A landscape with many peaks, sampled at points; each row gives a point and its height.
From any point a climber takes the steepest step (rise divided by distance) to one of its 2 nearest points. It stops when none of these is higher. Distance is the straight distance between rows; heights are no part of it.
k_499: [119 155 147 107 163 152 186 137  81 101 164 139 155 150 150  89 119 104
 119 137]  height 127
k_174: [157 152 163 138 155 152 199 130  99 153  62 127 156 123 140 108  81  91
 154 158]  height 59
k_531: [138 134 134 170  95  82  98 112 154 119 103  93  93  95 131 170 141 160
 103 124]  height 458
k_990: [111  82  85  68 124 192  74 129 136 154 146 217 183 178 131  70 106 129
 135 131]  height 128
k_132: [134 150  92  97 112  85 118 114 106  94 152  37 105 145 115 150 138 155
 128 113]  height 14
k_260: [147 154 198 179 100 122 150 124 137 156  95 112 117  64 114 148 131 113
 154 109]  height 486
k_731: [121  93 171 141 102 113 107 110 117  93 183  86  92 131 120  94 128 134
 137 177]  height 473
k_49: [157 124 101 160 147 110 140 150 142 159 100 194 155 140 136 141 119 131
 138 118]  height 394
k_110: [198 182 147 114 123  71 186 162  95 121  86 116 132 102 139 155 116 147
 118  94]  height 279
k_715: [166 112 179 189 135  87 139 150 128 100 132 161 151 123 148  83 156 143
 119 132]  height 688
k_530: [ 94 156  88 147 168 141 126 180 170 170 115 151 150 118 137 166 127 130
 143  84]  height 686
k_496: [ 85 133 159 172 176 144 112 158 158 140 130 105 132 118 157 121 126 134
 135 119]  height 437
k_162: [ 79 137  55  89 152 141 125 133 131 137 202  88 131 148 102 169 124 125
 158  98]  height 414
k_211: [150 191 140 126 188 120 152 115 100 105 109 120 154 149 158  78  72 113
 109 159]  height 99
k_294: [137  72 135 140 127 145 105 153 136 129 154 214 175 156 140  79 153 124
 122 144]  height 516
k_50: [141 142  81 127  97  71 117 105 152 140 136 107  85 102  94 187 128 141
 165  99]  height 488
k_906: [ 83 147  65  86 138 135 122 155 134 128 169  87 129 132 118 176 155 143
 125  69]  height 456
k_792: [ 88 148 142 128 141 104 114 110 108  84 172   4 141 144 122 119 137 150
 144 132]  height 26
k_995: [137 188 183 100 120 131 169 130  87 100 106  80 116  96 144 141 131 107
  90 109]  height 340
k_915: [101 113 135 123  83 142  80  85 143 119 121  63  65  89  97 183 153 142
  96 135]  height 229
k_204: [159 101  85 120 106 122 151 115 133 147 114 159  99 135 101 158 118 116
 146 130]  height 360
k_470: [103 124 135 171 121 104 134 148 165 129 160 139 134  89 116 153 193 141
 144  82]  height 114
k_376: [202 128 120 174 121  33 127 126 128 117  99 152 121 113 125 133 126 148
 125 129]  height 339
k_982: [102 105  82  92 149 155  95 102 147 144 172 128 117 157  99 122  67 113
 171 181]  height 345
k_497: [ 61 129 137 153 157 132  70 126 127 103 167  20 145 142 134 114 143 139
 136 143]  height 32
k_455: [156  87  84 123 115 123 109 143 128 131 135 207 139 161 126 132 135 145
 106 128]  height 410
k_16: [181 162 140 144 146  85 163 165 106 125 107 135 147 134 165 124 113 157
 122 118]  height 248
k_881: [118 162 157 100 133 177 202 146  96 128 111 127 150  99 137 147 148  88
 109  92]  height 81
k_932: [151 132 183 162  82 109 136 136 143 125 100 145 121  68 131 159 188 138
  99  83]  height 656
k_219: [120 160 147 119 164 168 188 111  99 137 105 121 139 130 126 114  86  76
 146 161]  height 66
k_947: [115 179 165 108 152 185 205 130  92 120  81 112 140 106 135 130 112  65
  99 137]  height 73
k_381: [133 159  92  76 152 148 172 163 104 136 119 159 155 143 161 136 132 130
  76  91]  height 669
k_386: [138 164 146 115 165 125 126 121  83  90 146  99 134 163 152  64  94 118
 106 169]  height 110
k_617: [132 104 114 158  83  75  54  86 150  94 196  59 112 103  73 156 182 160
 159 123]  height 184
k_401: [ 98 115 119 177 148 146 108 176 165 168 111 186 159 117 149 154 150 126
 117  89]  height 567
k_232: [116 148 129 122 107  76 106 119 122  82 163  19 138 139 110 137 164 172
 159 101]  height 21
k_749: [182 130 109 177 137  60 123 157 147 125 112 189 146 135 138 107 127 154
 125 123]  height 337
k_430: [157 119  84 131  75  96 142 109 146 150 122 155  87  85  85 185 129 126
 151  99]  height 419
k_544: [ 91  58 118 123 125 180 115 108 178 173  84 181 129 134 111 133 114 102
 172 171]  height 361
k_259: [167 174 159 128 108 101 170 130  98 125  89 102 113 103 130 140 122 128
 114 112]  height 309
k_649: [ 90 109 110 103 147 173 101  97 149 132 117 113 105 146 111 122  70 115
 130 178]  height 341
k_631: [135 153  97  92 162 167  73  94 124 129 114 143 153 166 148  85  68 119
  91 161]  height 80
k_737: [133 143 195 154 101 141 131 111 132 134  71  97  96  70 131 149 130 115
 110 137]  height 432
k_868: [102 150  90 146 175 127  67 145 137 136 149 100 152 154 152 104 106 154
 130 127]  height 47
k_798: [133  64  83 135 118 128 121 146 143 143 132 232 162 143 133 105 161 115
 134 123]  height 463
k_445: [102 122  87 119 141 158 142 142 148 162 133 171 132 148 122 140 104 119
 155 122]  height 506
k_815: [116 129 186 135 106 130 145 104 102 102 163  89  95 122 128 101 137 126
 137 141]  height 508
k_941: [138 163 199 122  97 117 180 107  98  87 159  93 110 107 134 115 158 134
 141 105]  height 551
k_553: [102 145 116 100 125 147 118 133 140 119  89  80 109  96 139 184 150 128
  63  96]  height 274
k_876: [173 170 102  81 115  85 194 121  83 120 138 120 105 141 118 138 100 125
 139 106]  height 292
k_416: [167 156 125  90 100 123 193 135  99 134 106 121 119 107 125 161 130 113
 137  97]  height 280
k_775: [128 138 174 147 113 145 163 108 137 156  97 113  99  92 104 151  95 104
 172 135]  height 434
k_517: [122 142 118  90 132 156 158 170 104 118 137 144 161 134 165 148 181 133
  64  87]  height 585
k_438: [ 65 150 113 147 168 144  80 153 146 126 156  49 152 151 146 121 139 141
 121 110]  height 38
k_417: [207 150 146 138  80  47 141 125 117  96 115 129  96  93 118 152 152 151
 111  93]  height 440
k_373: [106  51 144 181 117 113  98 111 176 135 156 166 121 118 101 117 135 109
 157 165]  height 464
k_308: [172 161 132 107 152 107 159 156  83 104 123 154 161 153 173 114 132 151
  74 120]  height 222
k_280: [181 101 126 134 131  85 112 118 118 113 142 129 106 167 118  84  81 144
 142 185]  height 87
k_788: [162 136  92 113 116  96 162 123 111 132 133 127  99 140 120 137 103 133
 151 134]  height 322
k_392: [123 128 107 102 158 145  41 115 133 138 152 148 158 171 142  63  64 136
 126 148]  height 70
k_981: [147 138  89 135 168 120  48 135 146 143 135 146 145 169 146 100  79 160
 120 133]  height 58
k_897: [142 146 198 150  74 134 156 113 140 123 119 121 117  58 113 141 172 124
 148  94]  height 548
k_256: [ 93  61 131 132 131 195 138 136 151 181  78 204 168 128 138 118 161  90
 147 144]  height 407
k_374: [169 177  91  98 165 118 151 164  97 122 145 176 190 166 178  95 119 158
 107  98]  height 200
k_38: [113  93 162 166 141 119  77 138 125 102 164 111 119 150 121  85 140 149
 132 169]  height 490
k_333: [133 142 125 100 164 155 144 137 109 127 134 155 166 171 156  79 109 117
 121 146]  height 136
k_872: [135  97 173 105  88 159 178 111  91 109 141 145 111 122 138 117 161 106
 112 140]  height 552
k_215: [147  94 112 150 132 116  93 125 148 144 147 154 126 157 111  98  86 135
 165 173]  height 100
k_852: [111 172 148 124 147 150 148 114 118 111 106  70 105 109 126 142 110 106
 103 131]  height 371
k_139: [147 161 131  89  96  84 150 121 102  91 166  74 100 132 124 142 160 159
 119 102]  height 6
k_94: [119  80 157 179 128 118 119 117 162 146 105 185 128 124 108 106 114  96
 175 168]  height 467
k_275: [ 87 131  87  78 163 161 137 115 135 132 202 129 134 165  95 105  71  95
 178 161]  height 363
k_153: [100 160  69  81 147 148 128 167 130 136 135 112 137 138 143 172 152 139
  83  58]  height 505
k_377: [106 152 155 139 142 154 136  92 140 147  95  67  92  97 121 149  82 105
 145 156]  height 400
k_998: [138  92 145 102 113 159 179 128  89 133  96 166 133 134 134 118 148 110
 112 135]  height 504
k_581: [133 159 174 104 118 134 199 170 101 127 132 144 149  84 148 142 178 129
 111  71]  height 91
k_549: [156 138 134 154 145 111 139 121 122 146  81 129 115 131 129 119  60 123
 154 161]  height 39
k_793: [ 95 108 102 154 106  95  67 113 163 119 161  68 114  94  99 175 170 160
 146 111]  height 168
k_896: [136 110 173 181 153 114  98 150 132 129 123 139 136 150 159  91 125 146
 114 150]  height 566
k_292: [173 139  86 104 139 105 160 160  96 147 158 197 163 174 150 101 128 149
 147 107]  height 179
k_314: [ 94  70 108  91 127 185  93 119 155 143 156 174 156 172 120  90 110 111
 153 156]  height 120
k_871: [189 146 163 136  64  89 153 126 123 103  92 155 120  62 118 160 172 134
 100  90]  height 533
k_705: [ 88 116 141 179 140 140  87 170 167 145 109 129 132 106 141 143 151 134
 101 109]  height 487
k_951: [164 137 107 150 118  54 107 130 132 115 108 103  95 124 127 151 126 162
 121 117]  height 397
k_421: [158 124 189 186 104 106 113 122 139 123  54 124 105  73 132 141 135 127
 106 143]  height 389
k_436: [146 116  68 103 130 136  98 145 131 138 114 167 122 161 145 148 137 150
  73 114]  height 484
k_886: [ 82 128 129 188 140  80 100 170 168 124 150 119 143 116 134 138 180 142
 149  83]  height 126
k_138: [161 109 164 154 114  91 165 128 109 114 153 173 134 129 125  97 146 129
 155 138]  height 580
k_563: [124  74 116 110 128 146  94 120 144 137 137 174 126 169 107 100 104 127
 135 183]  height 112
k_827: [177  79 137 133 101  92 106  98 120 113 111 155  92 154 118  96 102 140
 112 184]  height 75
k_196: [101 136  66 131 159 142  98 153 163 170 130 133 128 145 127 156  96 138
 150 112]  height 574
k_831: [154 181 101  88 183 154 135 105 114 135  90 142 156 155 152 107  74 107
  99 159]  height 90
k_347: [ 94 146 120 171 127  76  98 157 160 112 156  58 143 122 128 155 184 166
 152  64]  height 140
k_746: [100 122 162 166 153 162 114 133 158 159  85 130 133 120 147 119 102 123
 127 153]  height 399
k_3: [133 149 174 124 157 141 155 141  79 100 146 112 144 145 166  82 136 129
  97 145]  height 119
k_176: [162 102  91 103 124 136 171 134 112 143 134 201 150 175 134  99 139 128
 155 143]  height 161
k_227: [138 147 189  97 100 148 197 119  71  95 153 124 112 117 128 112 160 109
 112 116]  height 608
k_448: [134 118 132 139 127 140 147 143 126 143 112 165 147 128 142 112 135 134
 116 118]  height 452
k_302: [147  49 131 140 111 115  81 146 132 102 169 209 149 160 113  72 160 121
 126 164]  height 575
k_724: [ 80 130 145 125 111 152  94 114 138 114 119  57  92 107 125 164 146 128
  73 121]  height 251
k_515: [ 76 151  58  78 172 143 131 125 123 125 225  98 145 168 104 122 105 106
 179 129]  height 383
k_37: [134 136 170 155 107  92 107 141 140 105 114 102 118  94 137 141 170 152
 104  95]  height 538
k_428: [102 100 141 152 149 150  88 112 168 147 104 116 104 125 119 139  90 118
 132 164]  height 369
k_879: [154 116  93  75 134 161 146 116 109 132 115 188 151 183 128  96 109 117
 132 160]  height 149
k_587: [107 154 154 102  92 146 143  62 110  97 155  43  87  99  96 133 136 115
 148 141]  height 310
k_597: [120 135  97 116 135 136 111 117 128 146  98 118 103 135 134 162 100 119
 100 134]  height 342
k_194: [117 132 157 145  82 133  89  76 152 125 132  59  80  71 103 152 148 145
 139 138]  height 212
k_9: [107  70 143 163 127 178 112 121 158 171  48 181 142 117 123 125 126 104
 139 170]  height 382
k_271: [ 77 128  90 145 122  90  90 123 154 121 175  42 140 114 103 172 159 172
 173  84]  height 154
k_787: [142 103 171 170 128 121 158 129 126 136 105 174 145 134 136  95 121 118
 174 162]  height 513
k_129: [ 91 143 131 110 146 157 148 122 112 126 160  93 110 137 120 123 121 106
 116 133]  height 344
k_700: [129 113 144 134 111 142 116 111 135 141  63 124  91  94 126 160 107 113
 103 140]  height 387
k_507: [112 130  87 134 131 126  87 136 143 141  95  98 107 111 130 178 131 151
  94 100]  height 304
k_885: [136 165  47  83 151 134 123 161 129 142 122 151 147 156 155 158 131 149
  80  79]  height 573
k_711: [138 117 150 151  80  95  85  62 145 102 170  73  85  85  92 145 165 156
 152 139]  height 199
k_892: [ 84  96  92 101 130 183 120 130 151 173 102 171 119 130 118 159 114 104
 123 125]  height 459
k_733: [148  91  70  51 136 176 106 108 117 146 119 218 172 187 132  70  97 113
 117 151]  height 137
k_247: [112  32 139 167  98 106  78 129 154 101 181 170 129 134  90  91 141 115
 142 174]  height 507
k_936: [ 84  61 101  92 125 212 138 136 140 169  96 199 152 149 125 135 148  96
 131 133]  height 427
k_853: [ 81 138 137  95 130 156 133  93 100  87 181  51 109 130 113 123 133 114
 125 139]  height 325
k_857: [186 164 140 133 148  98 180 127 102 141  86 121 133 140 144 118  71 111
 151 154]  height 49
k_873: [118 135 156 137 110 115 158 170 130 123 141 159 147  95 128 145 186 135
 127  71]  height 102
k_969: [ 99 136 156 104  75 183 152  61 134 137 148  89  70  84 102 150 133  97
 151 139]  height 296

For each start below, name the point where the climber stops.
k_544 => k_530
k_649 => k_530
k_969 => k_932
k_9 => k_530
k_982 => k_381
k_995 => k_932

Call two points neighbours if one is among the 2 nearest of the other. Go from one point of each pair to the other, from neighbour to neighbour, staying as high as possible. Name the lowest point that can't be avoided.
k_227, k_302 => k_373
k_227, k_50 => k_749
k_381, k_302 => k_455
k_302, k_530 => k_649
k_715, k_227 => k_731
k_50, k_932 => k_951
